Each row is a point on a tangle of strands that fork, close into loops and nearly touch. The rows are in no order.
Points whose rows are less than 68.9 apart are linked; no others are. Some points are linked to none.
(144): [  8.2  13.9  -9.9   5.7   5.5   6.4  -3.4  -7.8  13.7  10.3  -7.8  -3.6
  -8.0  13.7   3.8   2.8  -1.8   5.5   1.3 -19.9]
(1140): [ 38.7  -5.2  17.4   9.1 -35.6  19.9 -15.2 -46.7 -23.6 -49.4 -24.2 -18.7
  30.8  -8.8 -62.5  -9.7  21.4 -22.7  14.4   5.6]
(965): [ 22.3  21.4  39.8   6.9 -33.1  -9.2   4.5   6.7 -33.8  -5.7  25.3 -29.0
  39.8  -3.6 -17.7   3.0  20.1   1.6  14.2 -23.3]
(957): [-18.3  -2.5 -38.5  14.2  41.9  16.5   0.0 -43.2 -24.6  33.2 -17.7  16.4
  20.6  32.0  41.4  -1.0 -28.0  18.9 -36.1 -35.6]
(870): [-40.4  22.9 -32.5  12.2  11.6  21.1 -15.0   2.3  38.9   5.2 -28.5  22.0
 -28.7  12.9  -8.3 -20.2  32.9 -14.3  15.0  -3.1]
(1176): [-32.2  59.0  16.8  46.8  11.7   9.2   8.8 -12.0 -52.2   5.2 -19.6  -5.4
   0.4  12.5 -11.1 -14.1  29.7 -12.2   8.1 -52.4]
(734): [ -6.0  35.8 -24.9 -26.7 -24.2  18.4 -22.1 -58.2 -18.2 -14.8  -4.2  -9.0
  24.3  69.4  -3.4  -7.5   2.6   1.6   0.5 -27.0]
(538): [ 31.1  -2.7  17.8 -11.1 -58.9  18.8 -19.3 -31.9 -23.2 -38.2   6.0 -21.6
  43.4  16.1 -50.6  -8.6  25.3  -6.7  24.0  -5.7]
(1189): [-38.3   0.9 -16.3 -45.5 -12.8 -22.8  -6.3  28.8  -6.9  16.6  40.8 -23.1
  16.0  21.2  46.6  11.2  24.6  27.8 -18.1   0.9]
(493): [  0.6 -19.3 -52.6 -15.4  -8.1   8.6 -18.9 -52.1  53.2 -10.1 -36.7   3.9
   0.6  21.3 -22.4 -20.8   0.0 -13.8 -22.6  24.7]
(1061): [  4.2   7.4   9.8   5.2   2.7 -60.1  17.3  13.8  36.5   3.5   9.8 -13.9
  16.3 -36.2 -10.4   7.6 -14.4 -23.0 -19.7  48.5]
(1024): [ 31.0  10.3  31.2  34.8   0.0  -3.3   8.8 -32.4  12.1 -34.2 -36.0   2.0
  -8.0 -29.2 -61.0 -11.8 -21.7 -37.9  20.1  27.5]
(1120): [  1.6 -17.8 -11.1 -16.7  17.0  55.9 -15.4  21.8 -19.7   4.6  12.3  11.5
 -36.5  29.6  34.2  21.7  24.3  25.0  10.4 -36.5]
(710): [-13.2  25.5 -14.9   8.7   9.1   2.8   0.4 -16.2 -12.9   0.2 -13.1 -12.6
   9.3   4.5  -4.0  -9.2  21.6  -9.1 -16.9  -9.8]
(261): [ -6.8 -35.9  -9.6 -47.1 -53.7  -7.3 -23.4  16.0  19.2 -10.0  32.9 -18.0
   7.6  20.0 -10.4  -1.4  32.2  14.5  17.9  12.0]
(244): [-10.9 -46.6  12.5 -29.8  12.6  32.9  -2.3  43.9 -68.3 -25.6  13.6 -12.4
 -15.1 -17.6  37.8  21.1  28.8  24.6 -17.6  18.4]
(928): [-22.6  32.2 -18.5 -20.8 -23.7 -33.8   0.9 -10.1  24.5 -14.9  16.2 -23.0
  41.3   7.6 -10.3   1.8  33.1 -26.3 -22.1  27.6]
(1212): [ 22.9 -25.5   3.9  -9.2  15.5 -29.7   4.2 -16.6  27.2  13.0  13.0   8.2
  -9.6   5.4  24.1  15.2 -69.9  19.9 -18.0   7.2]
(607): [-13.3 -16.5 -54.4 -33.4 -18.5  18.8 -15.6 -56.8  15.0 -27.0 -21.5 -10.2
  23.8  28.7 -22.9 -18.0  18.1 -18.7 -30.1  31.5]
(782): [-35.9 -32.7 -50.7  -4.0  11.8  43.7  -8.3 -32.1 -12.3 -16.5 -52.2  22.7
  -7.2   4.3 -12.5 -21.3  27.2 -20.0 -23.3  13.7]
(1177): [-13.0  -1.8 -16.2  -5.8  31.7 -33.6  11.4  25.2  26.5  39.6  17.5  -0.5
  -3.7  -9.9  54.5  15.1 -12.3  15.3 -40.3   5.7]
(246): [-10.6   8.3 -31.9  -0.7   8.4  36.3 -18.0 -34.7   1.1   8.4 -14.2  23.9
 -19.9  51.5  17.4  -4.3   0.2  17.0   9.3 -50.6]
(1217): [-17.4 -16.2 -25.6   9.1  54.5  21.7  11.0  30.1  -0.6  36.5  -2.6  35.5
 -20.5   1.6  53.0  16.9  -1.0   8.1 -26.5 -19.3]
(169): [ 21.8   7.8  -3.0  24.1   9.1 -21.0   2.8 -31.2  42.8  -1.7 -23.4   5.1
  -2.2 -10.0 -25.2  -9.1 -23.0 -20.9  -2.7  16.0]
(1014): [ -4.2  55.4  -5.1   6.5 -19.9  12.3 -14.2 -56.9 -35.2  -8.7  -4.3  -8.3
  26.7  58.1  -6.5 -11.2   6.9  -2.7  16.4 -54.2]
(1017): [ -1.2  35.4   6.8  -7.9 -36.9 -32.2  -5.1   2.1  33.4   0.2  24.3 -17.7
  48.7   0.7 -23.7   2.3  30.1 -20.1   8.7   6.0]
(1464): [-15.5   5.4   1.6 -12.4  -7.0 -65.5   8.7  26.5  35.5   8.1  24.6 -25.3
  25.4 -25.6  -1.6   4.2  20.8 -10.3 -18.4  37.0]
(448): [-43.7  61.3 -24.2  20.8  27.8 -26.1  16.6   4.4  29.9  34.8 -13.7  10.5
   6.9  -0.7  15.5 -15.5  20.8 -14.5  -8.2  -9.5]
(1134): [  0.7 -34.3 -17.7 -33.8  -5.1 -24.6 -17.8   6.8  45.0  20.6  29.8   0.2
 -12.6  22.5  36.4  16.5 -10.4  28.7   0.2   1.6]
(1372): [  1.4   9.2  53.5   6.8 -15.5 -15.8  34.0  60.1 -18.7   2.8  39.0   2.5
 -17.1 -46.2  -5.5  12.6 -31.0  -0.3  22.1  16.1]
(413): [  0.1 -46.0 -13.9   3.9  42.9  51.3   9.0  18.6 -13.1 -18.2 -28.9  40.0
 -44.2 -24.7  11.9  12.4   1.9  -3.2  -8.5  18.4]
(442): [ -9.0   5.4 -23.8 -33.9 -14.8  21.7 -28.9 -56.0 -37.0 -10.2  -2.5 -24.8
  33.0  54.2   7.4  -3.7   0.7  16.4 -27.2  -6.7]
(419): [ 46.3 -37.3  39.9 -16.0 -55.0  13.7 -17.4 -29.8 -41.0 -37.8  14.9 -24.6
  34.7  15.1 -42.5  -5.6  -4.2  14.4  15.2  -1.9]
(427): [ 26.9  39.1  31.3  40.2   6.2  -1.1   9.2   5.9  20.1  20.2  -6.7  12.6
 -14.1   0.3 -16.2  -3.1 -30.7   1.8  49.7 -27.6]
(1213): [  0.4   6.2  23.0  18.6  34.0 -35.3  40.4  14.4  -9.3   7.6   3.1  -4.6
  -2.2 -46.1  16.1  14.9 -47.8 -11.8 -39.7  29.5]
(1427): [ -4.9  -8.4  19.5  32.6   8.8  49.1  -8.5  -6.6 -34.6 -33.6 -49.4  19.3
 -47.9 -18.1 -33.8 -16.5  25.0  -9.0  31.9 -10.7]
(569): [ 14.5 -15.3   8.5  -2.6  13.4 -20.5   5.9  -8.3 -20.0  -1.4  -1.9 -21.6
  14.7 -10.4  14.7  11.1 -24.8   6.2 -38.2  16.4]
(196): [ 34.9  26.5  45.5  11.8 -45.5   0.5  -8.0  35.2  12.5  18.7  35.1   3.5
  20.8  14.2 -20.8 -11.5  10.8  11.8  47.4 -32.6]
(1069): [-11.4 -42.8 -20.4 -14.7  44.9  -6.9   4.8   4.1 -18.4  23.0  -2.1  -6.9
  19.8  -8.0  54.2  13.0 -20.6  16.6 -61.2  24.3]
(314): [ 13.5  12.7  56.0   6.1 -15.6   7.4  23.2  69.1 -27.4  11.5  41.0   8.3
 -26.0 -25.3   0.4   8.4 -17.9   9.7  36.8 -19.5]
(327): [ 12.6  20.0  36.3   3.6  -4.0  16.2  10.3  55.6 -25.8  17.1  20.1  -5.2
 -17.4  -5.3  11.1  13.9  11.9  18.4  29.5 -36.6]
(613): [ -8.5  -7.2   2.5   6.6  -6.1  47.6  -1.8   3.2 -38.8 -44.6 -44.1   3.1
 -26.3 -16.2 -32.4 -17.2  54.2  -7.2  12.6   3.4]
(579): [ 14.4   0.2   2.8  -3.0 -17.5  -0.1  -4.7  -1.1  42.9   4.7  -5.6  -8.6
  -5.0   6.9 -20.6  -0.1   2.3   0.7  19.0   0.5]
(760): [ 34.2   8.2  11.0  37.1  19.9 -16.4  15.7 -46.8   9.2  -1.4 -26.8   5.0
  -1.5 -13.0 -23.8  -1.4 -62.6 -18.0  -5.3   8.6]
(753): [ 31.6 -47.5  13.2 -13.5 -27.0 -75.9 -25.9 -40.1   5.5 -15.5  39.0 -25.2
  48.4   5.3 -12.8   9.2 -53.9   6.0   6.7  26.4]
(724): [ 36.1  42.7  46.8  47.6   7.7  -3.5  23.0  -4.5 -19.8  15.1   5.5   7.0
 -10.4  -9.9 -16.1   7.1 -55.6   4.6  36.7 -33.8]
(286): [ 21.9  18.2  11.3  13.2   9.0  -0.6   1.0  13.8  29.5  22.3  -3.2  14.4
 -25.7   5.6  10.8   5.6 -20.7  13.9  30.7 -23.2]
(501): [ -6.0 -24.3  10.1   6.1  21.6  22.3  31.7  12.0  31.2 -15.6   6.9  37.3
 -53.0 -46.5  -4.4   9.0 -70.6  -3.3  -2.4  40.7]
(532): [-34.7  26.0  -4.6   7.7  -8.0  34.1  -0.6   5.3 -35.2 -31.4 -26.4  -3.8
 -16.8 -14.2 -35.1 -18.5  71.3 -21.9   9.8   6.7]
(333): [ 30.7  -3.9  21.8   9.1 -21.8  -5.7  -2.1 -13.1  27.3 -34.2 -21.5  -4.4
  10.5 -36.2 -55.2  -9.9   3.7 -29.7  20.5  43.7]
(1462): [-24.4 -15.8   0.8  39.0  14.9  37.0 -14.5 -24.7 -14.0 -23.4 -60.3  24.3
 -39.9 -10.5 -36.6 -27.9  27.7 -26.0   8.0   1.4]
(124): [ -8.1 -28.3 -12.1  -2.4  42.4 -30.3  18.1  21.8   7.0  29.7   3.4   6.3
   0.9 -22.2  43.4  15.8 -37.3   1.1 -53.1  28.4]
(841): [ -1.8  47.2  16.0   1.5 -11.2   4.6  13.1  30.2 -23.2  15.1  22.9 -20.4
   5.2   6.1   9.4   2.5  29.7  12.3  21.2 -39.0]
(1374): [-17.3 -18.4  25.9 -20.1   1.0  17.2   6.9  53.0 -84.3 -17.8  22.4 -30.0
  -3.8 -21.0  32.1  19.7  42.2  14.9 -16.4  -0.5]
(120): [ 30.2 -18.7  24.1 -13.3 -27.5  18.0 -11.2  -9.3 -45.8 -26.2   1.5 -28.0
  13.6   5.1 -18.2   5.5   7.7  12.5  11.4  -6.2]
(183): [ 20.5  11.1  15.9   7.3 -37.6  -5.3  -7.3  -3.3  17.0 -34.9  -2.0 -13.9
  36.4 -24.4 -57.1  -5.5  36.7 -32.7  17.7  27.4]
(1122): [  4.3  13.6  16.6  -1.8 -34.0   8.2   0.0  15.9  -7.4 -24.2  -2.9 -22.8
  12.1 -17.9 -45.4  -9.0  49.1 -20.2  21.1   9.4]
(1252): [ 12.7  30.1  36.7   2.7 -26.7 -24.3   6.4  52.9  17.3  30.1  39.1  -3.8
   9.1  -4.2   7.9  -3.3  13.5  12.0  40.6 -22.1]
(66): [  6.7   4.0  29.7 -14.9 -22.7 -32.4  -5.2  61.5  36.6  37.0  51.1   5.4
  -5.6   5.5  26.2   9.2  -1.1  27.7  42.2 -23.4]
(147): [-31.4  -9.4 -54.1 -19.3  -1.7  22.0  -8.2 -29.2   2.1 -27.3 -32.3   1.9
  10.7   5.6 -20.4 -26.8  34.4 -27.3 -35.0  31.5]
(471): [-12.1  41.8   9.7  32.9  27.5  -9.7  16.3  24.5   0.3  20.1 -13.3  -0.2
 -15.4 -22.5   9.1  -1.8  10.6  -6.4   3.3 -13.3]
(269): [  2.0 -42.2  13.0  -9.9  17.4 -30.3  29.1   7.4 -24.8 -30.1  -2.6  -3.9
  -0.5 -51.5   3.4   7.4 -31.2  -8.1 -45.8  70.7]
(795): [-13.8 -34.8 -36.6  -9.1  52.2  12.3   5.1   9.5   5.1  42.9  -4.7  21.0
   1.6   4.7  60.3  20.9 -21.6  14.4 -48.9   2.6]
(166): [-17.0  42.0  -7.4 -43.9 -56.0 -27.5  -9.3  11.2  37.0   1.6  36.2  -8.7
  45.5  27.9  -1.4  -2.3  37.9 -15.5  18.7  -2.6]
(1489): [-25.9 -60.7  -1.3 -41.1  -6.5 -37.3  -1.1  50.9  -9.4 -30.5  18.9  -9.5
  -9.3 -44.5  13.9  10.1  28.2   8.6 -15.4  68.1]
(170): [ 12.0 -30.8  -4.7   6.5  37.6  14.2  19.0  -2.6  25.0   4.4  -7.4  37.8
 -35.7 -23.1  11.4  13.0 -70.8  -2.3 -17.8  26.3]
(573): [ 39.3 -10.2  23.4   4.1 -20.1 -47.1  -3.1 -42.8  15.2 -23.1   4.2 -23.4
  39.1 -14.4 -34.6  11.9 -34.1 -19.0 -11.8  23.0]
(58): [-23.1 -27.6  18.5 -30.0 -13.0 -10.2  -5.3  58.1 -61.4  -7.0  45.5 -28.9
   0.9  -8.0  28.8  16.5  38.3  24.6  -2.2   8.0]
(1288): [  6.9 -59.9 -25.4   2.3  43.5  36.3   5.5  -6.0  -7.4  -4.0 -32.3  39.2
 -24.8 -21.0  16.6   3.2 -26.2 -10.6 -29.1  26.0]
(273): [-12.3  20.7   6.1  12.3  -6.7  17.7   1.6  40.8  28.8   0.3 -18.4   1.1
 -22.7 -24.0 -25.0 -14.0  46.3 -20.1  37.3  14.5]
(133): [ 11.3  45.5  15.4  29.1  -4.4 -12.5   2.4   3.4  50.2  22.2  -6.1   4.7
   1.7   3.1 -22.9 -11.3   5.7  -3.6  49.0 -19.5]
(81): [-10.2   8.0 -11.8   6.8  29.4  55.4  -9.8   7.3 -35.2  17.1   2.7  21.3
 -30.8  34.9  44.5  14.5  10.9  32.2   4.0 -60.0]
(137): [  5.6 -25.7  22.8 -17.4  -4.3 -29.2  -2.2  56.4   9.2  20.7  56.5   5.8
 -21.9   2.8  32.8  20.3 -27.4  28.7  30.6 -14.9]
(1424): [-16.2 -21.0 -32.0   3.9  33.5  35.1   2.1  -5.4 -33.4   4.3 -27.4   8.5
  -8.0  -5.9  19.2  -3.2  18.3  -2.9 -32.0   1.8]
(57): [  5.0 -36.3 -33.5 -19.1  27.8   6.8 -10.9 -10.7  25.6  24.2   4.9  12.8
  -8.2  24.8  49.2  18.0 -27.1  26.9 -31.3  -3.0]
(259): [-14.2 -16.6 -15.0  12.5  38.6  28.6  11.1  26.0 -20.9   1.3 -31.3  15.5
 -27.4 -27.9  11.9  -1.0  17.5 -12.8 -17.7  15.1]
(1001): [  1.2 -44.8 -23.2   2.8  35.9  24.6  14.4 -12.4  -7.9 -17.5 -52.7  27.4
 -14.3 -39.6  -3.2  -9.5  -4.2 -18.3 -32.8  48.5]
(52): [ 34.2 -40.1  26.0 -23.0 -39.0  -6.9 -19.2  30.0   8.9  10.4  41.8   9.7
 -13.2  27.8   6.9   3.4 -21.2  29.4  45.2 -23.7]
(251): [ 15.8  -9.1 -14.5  23.2  38.4  -0.6   6.6 -31.1  -9.7  19.0 -30.3   8.0
  -1.5  -4.4  13.5   0.7 -49.1   0.0 -28.5 -10.6]
(191): [-12.7  -1.2 -32.2  27.4  35.8   3.3  -8.9 -28.9  42.7  23.2 -35.8  28.0
 -18.0   5.9   4.2 -13.2 -16.9  -6.9  -6.4  -5.8]
(509): [  6.0  24.3  14.7   5.5 -21.2 -26.2   0.4  37.4  65.6  15.8  13.9  -2.3
   8.6 -15.1 -21.2  -5.7  16.3 -12.4  37.9  22.8]
(1110): [-31.0  69.5 -12.7   6.2  14.2 -11.7   4.9   5.2  41.7  33.5   5.8  12.6
  -3.2  19.5  23.9 -10.0  17.7   2.8  13.7 -29.4]
(755): [  8.4  -1.8 -17.6   7.3  -2.0  27.8 -17.8 -56.1 -15.6 -12.3 -31.1  -3.2
  -0.3  35.8 -14.1 -11.1  -5.6   3.7   0.5 -25.2]
(958): [ 14.9  23.4  19.2  38.0  33.9 -21.5  30.2   0.9 -13.3   7.4 -13.4   3.4
  -5.1 -34.3  -1.4   5.1 -35.9 -18.3 -15.7  10.4]
(467): [-18.4  -8.9 -32.6   3.9  11.5  49.1 -15.6 -34.3 -28.5  -4.6 -27.1  10.0
 -10.5  34.9   3.8 -11.1  13.2   0.0  -9.8 -28.7]
(1164): [ 11.8  -7.2  41.1   3.6  -9.0 -29.5  24.4  32.7  -8.2 -10.7  27.1 -10.6
  -1.8 -40.8 -10.7   8.6 -17.8  -7.0   3.5  26.7]
(355): [ 17.7  19.6  -3.2   7.7 -22.3   8.0 -11.0 -28.7  21.8 -12.4 -14.2  -6.0
   4.3  11.5 -41.0 -12.1  13.4 -11.2  25.4  -8.8]
(367): [-15.8  33.6  -8.1  22.7  24.3  26.5  -4.3  13.8 -10.6  26.1  -7.7  14.9
 -26.6  21.8  26.0  -1.1  15.3  15.6  16.9 -50.8]
(610): [ -6.7 -14.5  14.2 -14.3 -46.5 -57.5 -14.4  40.7  -5.3  -4.3  61.9 -24.2
  45.5  -9.2 -13.6  -3.2  39.2  -5.3  13.8  17.5]
(943): [-13.2   3.7 -38.0 -35.3  -3.6   6.6 -11.4 -30.1   0.3   2.4   0.3  -9.1
  19.8  44.4  24.1  -0.7   3.8  10.5 -31.7   1.6]
(445): [ 26.5 -30.9  -4.0  11.2  35.4   0.2  14.0 -32.1  10.1  15.4 -13.8  16.8
 -16.0  -5.0  22.7   6.6 -80.4   4.7 -27.5   3.3]
(716): [-13.0 -26.6  17.1 -25.5 -26.7 -18.1 -10.2  67.8 -32.9  10.0  58.7 -18.8
  -0.8   2.4  31.0  14.8  26.3  31.1  20.5 -14.7]
(583): [ 42.9 -36.9  14.6  -7.4 -27.3 -44.4 -20.3 -61.6  -1.6 -23.7  16.6 -27.8
  50.9  11.8 -22.4  11.7 -41.5   5.8 -11.0  14.3]
(816): [ 55.2  -0.3  48.8   9.2 -30.0   7.3   2.7   3.6  -4.4   3.4  22.3   8.6
 -11.4   6.9 -22.4   2.4 -50.2  17.9  50.6 -30.9]
(847): [ 24.9   3.8  24.0  34.0  16.4  -1.3  22.1 -36.3 -11.1 -23.7 -30.8   9.0
 -11.7 -39.6 -42.6  -6.4 -52.4 -26.2   0.3  23.7]
(645): [ 26.8 -10.0  10.6  -7.1 -38.5 -20.4  -7.7  19.3  60.4   2.2  13.4  -2.0
   1.4  -5.5 -29.1  -5.9   1.2  -6.2  31.2  19.8]
(1426): [-11.1  -4.7 -12.4  -4.8  13.4  18.4   4.0  -4.8 -46.3  -2.4 -14.6 -21.2
   9.6  -7.5  13.3  -3.8  18.1   1.3 -38.9   6.5]
(1012): [ -7.3  30.5 -29.2 -11.5  18.4  14.2  -6.9 -25.4  17.9  31.7   0.6  22.8
  -5.9  49.7  44.5  -1.6  -7.0  32.1   0.2 -55.3]
(667): [ 23.8  21.1  24.9  32.7  29.3  -1.9  18.2 -11.1 -25.1   3.2 -14.3   2.1
 -18.8 -14.8  -2.3   5.7 -43.7  -0.4   4.4 -23.5]
(150): [-15.2  53.5   8.5   9.6  -9.8  15.3   3.0  -1.3 -48.1  -0.5  -0.4 -18.5
  13.8  19.7  -3.9  -5.8  34.9   1.2   9.6 -39.2]
(817): [ 39.3 -34.6  42.3  -5.0 -40.1  19.1   0.3  24.9  -8.3  -6.2  36.5  16.7
 -22.3   7.0 -12.6   3.5 -46.2  21.9  47.7 -19.6]
(1132): [-28.3   5.7 -16.6 -22.6 -13.2 -55.7  -0.7   3.1  18.6  -6.5  28.6 -34.2
  48.7 -10.0  -1.0   7.5  30.7 -20.3 -42.9  47.1]
(983): [ 46.9 -15.7  25.2   2.2 -31.8  32.5 -16.1 -17.2  -1.8 -31.9 -22.4   1.7
  -5.8  -0.7 -54.8  -8.8  -1.6  -3.4  41.0  -5.4]
(229): [ 17.5  -2.2  36.0   5.2  -2.6 -17.6  19.6   8.6 -34.1 -29.8   2.6 -19.8
  13.6 -42.1 -22.5   9.9 -11.1 -15.5 -13.6  28.6]
(89): [-34.6 -24.2 -33.6  22.7  20.2  41.7 -13.4 -21.3  16.0 -11.7 -57.8  35.4
 -31.0   2.8 -21.7 -24.1  22.7 -20.9   0.0   7.5]
(1286): [-10.0   7.7 -11.8 -30.0  -5.2  40.5 -16.4   4.7 -26.7   3.8  19.2  -9.9
  -9.0  44.3  36.9  16.0  23.6  31.1   2.3 -33.2]
(1070): [  0.6  -9.2 -13.9  26.4  51.0  20.4   7.4 -18.7 -30.3  29.9 -22.3  16.5
   1.1   4.7  40.1   7.4 -36.1  11.5 -26.5 -34.2]
(966): [-32.5   5.2 -15.8  19.5  16.0  29.2  -7.2  23.5  32.2  -5.1 -31.4  16.9
 -42.1 -17.8 -14.9 -16.1  41.9 -23.9  15.6  17.0]
(76): [ 16.5 -16.6   7.2  -7.2 -15.3 -51.5   0.5 -11.7  25.2  -9.9  14.6 -22.9
  27.0 -18.0 -18.6   9.0 -15.3 -11.5 -11.7  34.8]
(487): [ 34.5  -5.1  20.0  -1.2  -2.1  -5.8   5.1   6.4  25.4  22.4  18.7  16.8
 -26.6  10.1  16.6  21.0 -58.8  27.1  26.6 -24.1]
(534): [-18.8  11.2 -19.4  10.6  37.8  26.8   0.4  27.5  -3.8  25.0  -1.1  16.7
 -30.6   0.3  29.4   6.4  18.3   9.3  -6.0 -23.2]
(10): [ -2.6 -50.5   4.0 -29.6 -10.0 -30.0 -18.4  59.8 -18.5   9.5  63.2  -3.8
 -14.9  -0.1  42.0  20.4  -9.1  35.1  20.9  -1.9]
(842): [  3.6 -41.2   2.7  -7.8  26.3   9.0  26.0   5.5 -16.4 -24.6 -25.9  21.3
 -20.0 -50.6   3.5   5.1 -18.3  -8.5 -35.2  54.3]
(1492): [-20.9   5.4 -19.6 -49.4 -53.7 -14.7 -11.8  18.4  28.0  -9.1  32.6 -19.3
  19.2  24.8 -10.8  -7.2  42.4  -8.0  10.7  22.8]
(670): [-23.4  -1.7 -59.4 -16.7  13.0  12.4  -8.4 -39.0  16.2  19.2 -25.6  11.5
  11.5  33.0  22.2  -9.4  -5.3  -2.7 -32.8  -1.1]
(564): [ 36.0 -14.4  11.3   0.7   4.4  -6.7  -4.9 -28.6  12.6  15.8   3.6  -0.6
 -12.1  16.4  13.3  14.2 -53.5  24.2   3.2 -19.2]
(1191): [ 42.9  17.9  49.8  13.4 -29.6  -0.9  -1.2   1.8 -13.6   4.7  23.7  -9.2
  19.9   8.6 -20.1   1.4  -9.5   6.9  38.7 -39.1]
(464): [ -7.4  51.8   2.7  16.1   0.1 -24.6   6.2  12.4  55.1  15.4   0.7  -1.8
   7.4 -10.7 -11.9  -3.7  18.5 -13.3  19.0   8.3]
(24): [ 29.6   5.2  11.3  23.9 -18.7  23.0 -18.3 -48.9   0.6 -32.5 -36.8  -3.8
   3.2   7.8 -63.7 -16.7   6.6 -17.4  34.1 -11.5]
(948): [  7.0   5.6  34.6  -5.0 -30.8 -37.8   3.4  31.9 -22.0  -2.4  39.4 -33.0
  35.8 -14.1  -8.0   7.4  21.7  -1.3   6.6   0.2]
(502): [  6.5  23.3   0.4  13.4  -3.6  23.3  -7.3 -50.3 -48.4 -16.4 -18.2 -20.9
  18.5  29.1 -17.1  -6.8   7.6   0.8  -2.0 -37.7]
(1324): [ -5.7 -14.0 -20.1  20.0  27.8  -2.6  13.7 -15.8   6.3 -11.1 -52.6   6.7
   0.1 -37.7 -25.2 -18.9   7.1 -34.7 -36.7  44.6]
(373): [-20.1  18.1  -2.2  -2.5 -27.6  30.8  -1.7  28.7   0.9 -24.9 -15.7  -9.1
 -13.8 -17.5 -38.2 -17.0  69.7 -21.0  28.0  19.0]
(498): [ -7.2 -45.8   9.3 -10.5  19.0  17.3  30.3   9.9   6.2 -33.0  -0.1  42.2
 -36.2 -53.9   2.1  11.5 -50.8  -3.2 -24.0  61.6]
(894): [  3.5  10.3 -33.2  22.7  19.6 -20.8  -7.0 -34.8  77.8  17.4 -31.4  18.0
  -6.3   5.9 -17.9 -16.2 -19.7 -13.8  -3.2  14.6]
(213): [-16.8  48.0 -24.8 -16.3  16.3 -15.5   6.2  -2.6  47.5  40.6  17.1  19.0
   1.6  31.7  48.4  -0.6  -2.1  25.1  -5.3 -37.6]
(1319): [-31.4  16.9 -26.0 -44.7 -20.7  38.1 -11.3  13.4 -45.8  -6.4  20.2 -17.4
   2.5  41.6  37.2   6.4  38.8  15.0 -10.3 -10.1]
(1359): [-43.0  23.9 -11.2 -46.3 -21.2   1.2   0.2  34.2 -43.7  -2.4  38.1 -30.7
  23.9  23.0  32.1  11.4  46.3  12.4 -16.9   1.7]
(1032): [ -2.3  21.0  21.1  18.7  15.9 -17.3  19.5   8.9 -42.8 -11.1  -2.1 -32.4
  18.8 -34.3  -0.5   6.1  10.5  -9.6 -32.5  15.1]
(971): [ 12.8 -42.9 -29.9 -36.9  -2.1  -2.8 -27.1 -27.4  45.6  10.8  13.2  -0.3
  -4.4  39.3  32.9  12.9 -22.1  34.0 -10.1  -5.6]
(1454): [ -4.9   9.7  -8.7  17.0  11.9  -3.4   4.9 -19.2   2.9 -15.5 -29.7 -11.9
  11.4 -22.2 -24.5 -11.1  18.2 -26.7 -24.7  23.3]
(297): [-42.4  16.8 -28.9  27.5  30.9  12.2  -1.9  -3.5  34.3  30.0 -34.1  33.8
 -23.8   9.6  12.8 -14.5   6.5 -11.0   2.0 -20.9]
(28): [-41.7  75.8 -10.2  11.2  -3.9  -4.0   4.8  10.8   0.7  17.3   3.7   3.3
   6.0  21.1   6.9 -15.4  31.7 -13.4  19.9 -32.4]
(741): [ 33.8 -25.7  15.6 -12.9 -36.4  43.0 -11.9 -18.2 -28.6 -40.5 -11.5  -6.6
  -9.0   7.8 -35.4  -2.2  20.3  12.8  26.7  -9.7]
(1105): [-20.2  -4.1 -20.0 -29.7   3.8 -29.9  -3.4  15.4  32.0  26.1  32.0  -4.7
   5.3  18.2  51.1  13.4   3.8  24.1 -23.9  -1.6]
(1060): [ -8.6 -25.3  29.1   0.5  21.2 -35.5  41.2  17.8 -26.9 -16.3  27.2  -5.6
  -4.9 -51.9  10.2  15.2 -61.0  -1.1 -39.6  44.7]
(233): [-53.5  37.8 -33.3  24.9  34.9  -9.2  11.2 -10.0   4.4  36.0 -24.9  28.3
   3.1  13.4  31.0 -16.6  12.8 -10.3 -22.8 -25.3]
(41): [-50.8  68.9  -2.0  31.7  13.2   8.4  -0.5 -11.5 -24.9  22.7 -13.8  16.4
  -5.7  30.7  11.5 -17.2  26.4 -10.3  13.3 -54.7]
(159): [ 10.3 -52.6   0.0 -37.6 -43.3  -4.2 -28.7  33.3  24.4  -0.1  43.7  -0.3
 -13.4  23.4   5.8   5.8  12.1  26.5  37.3  -5.3]
(522): [-19.3  -1.4 -53.3   7.5  27.7  -9.3  -3.1 -55.6  38.1  24.0 -35.2  18.6
  17.2  14.2   7.2 -18.7 -18.2 -11.8 -31.7   0.2]
(580): [ 25.7 -40.8  25.0  -9.6 -34.9 -63.8 -11.2  -1.3  13.9 -19.7  37.7 -16.2
  35.2 -14.4 -25.4   3.4 -30.6  -8.1  12.5  31.4]

How many points has the smallest loop of links through each point below? Write - if it is on no loop.
(419): 7
(667): 14
(183): 14
(645): 8
(1014): 17
(1286): 14
(710): 9

A fork is a point with three links, a tip a point with one. Leave the first point through the second and follow the links. Name the first fork or tip that comes.
(1217), (534): (1105)
(817), (52): (76)
(41), (1176): (1032)
(1189), (1359): (795)
(229), (1164): (1110)
(1061), (1464): (1191)

A tip is a point with one link. Name the tips that can be reached along the links from each point below, in the order of the rows.
(1070): (957)
(246): (493), (1032)
(137): (244), (610)

Name the points in between on the shortest way along the links from the first point to the second, in order.
(150), (1014): (1176) (41) (28) (1110) (213) (1012) (246) (467) (755) (502)
(133), (957): (427) (286) (487) (564) (1212) (445) (251) (1070)
(297), (493): (870) (966) (273) (373) (532) (613) (1427) (1462) (89) (782) (147) (607)
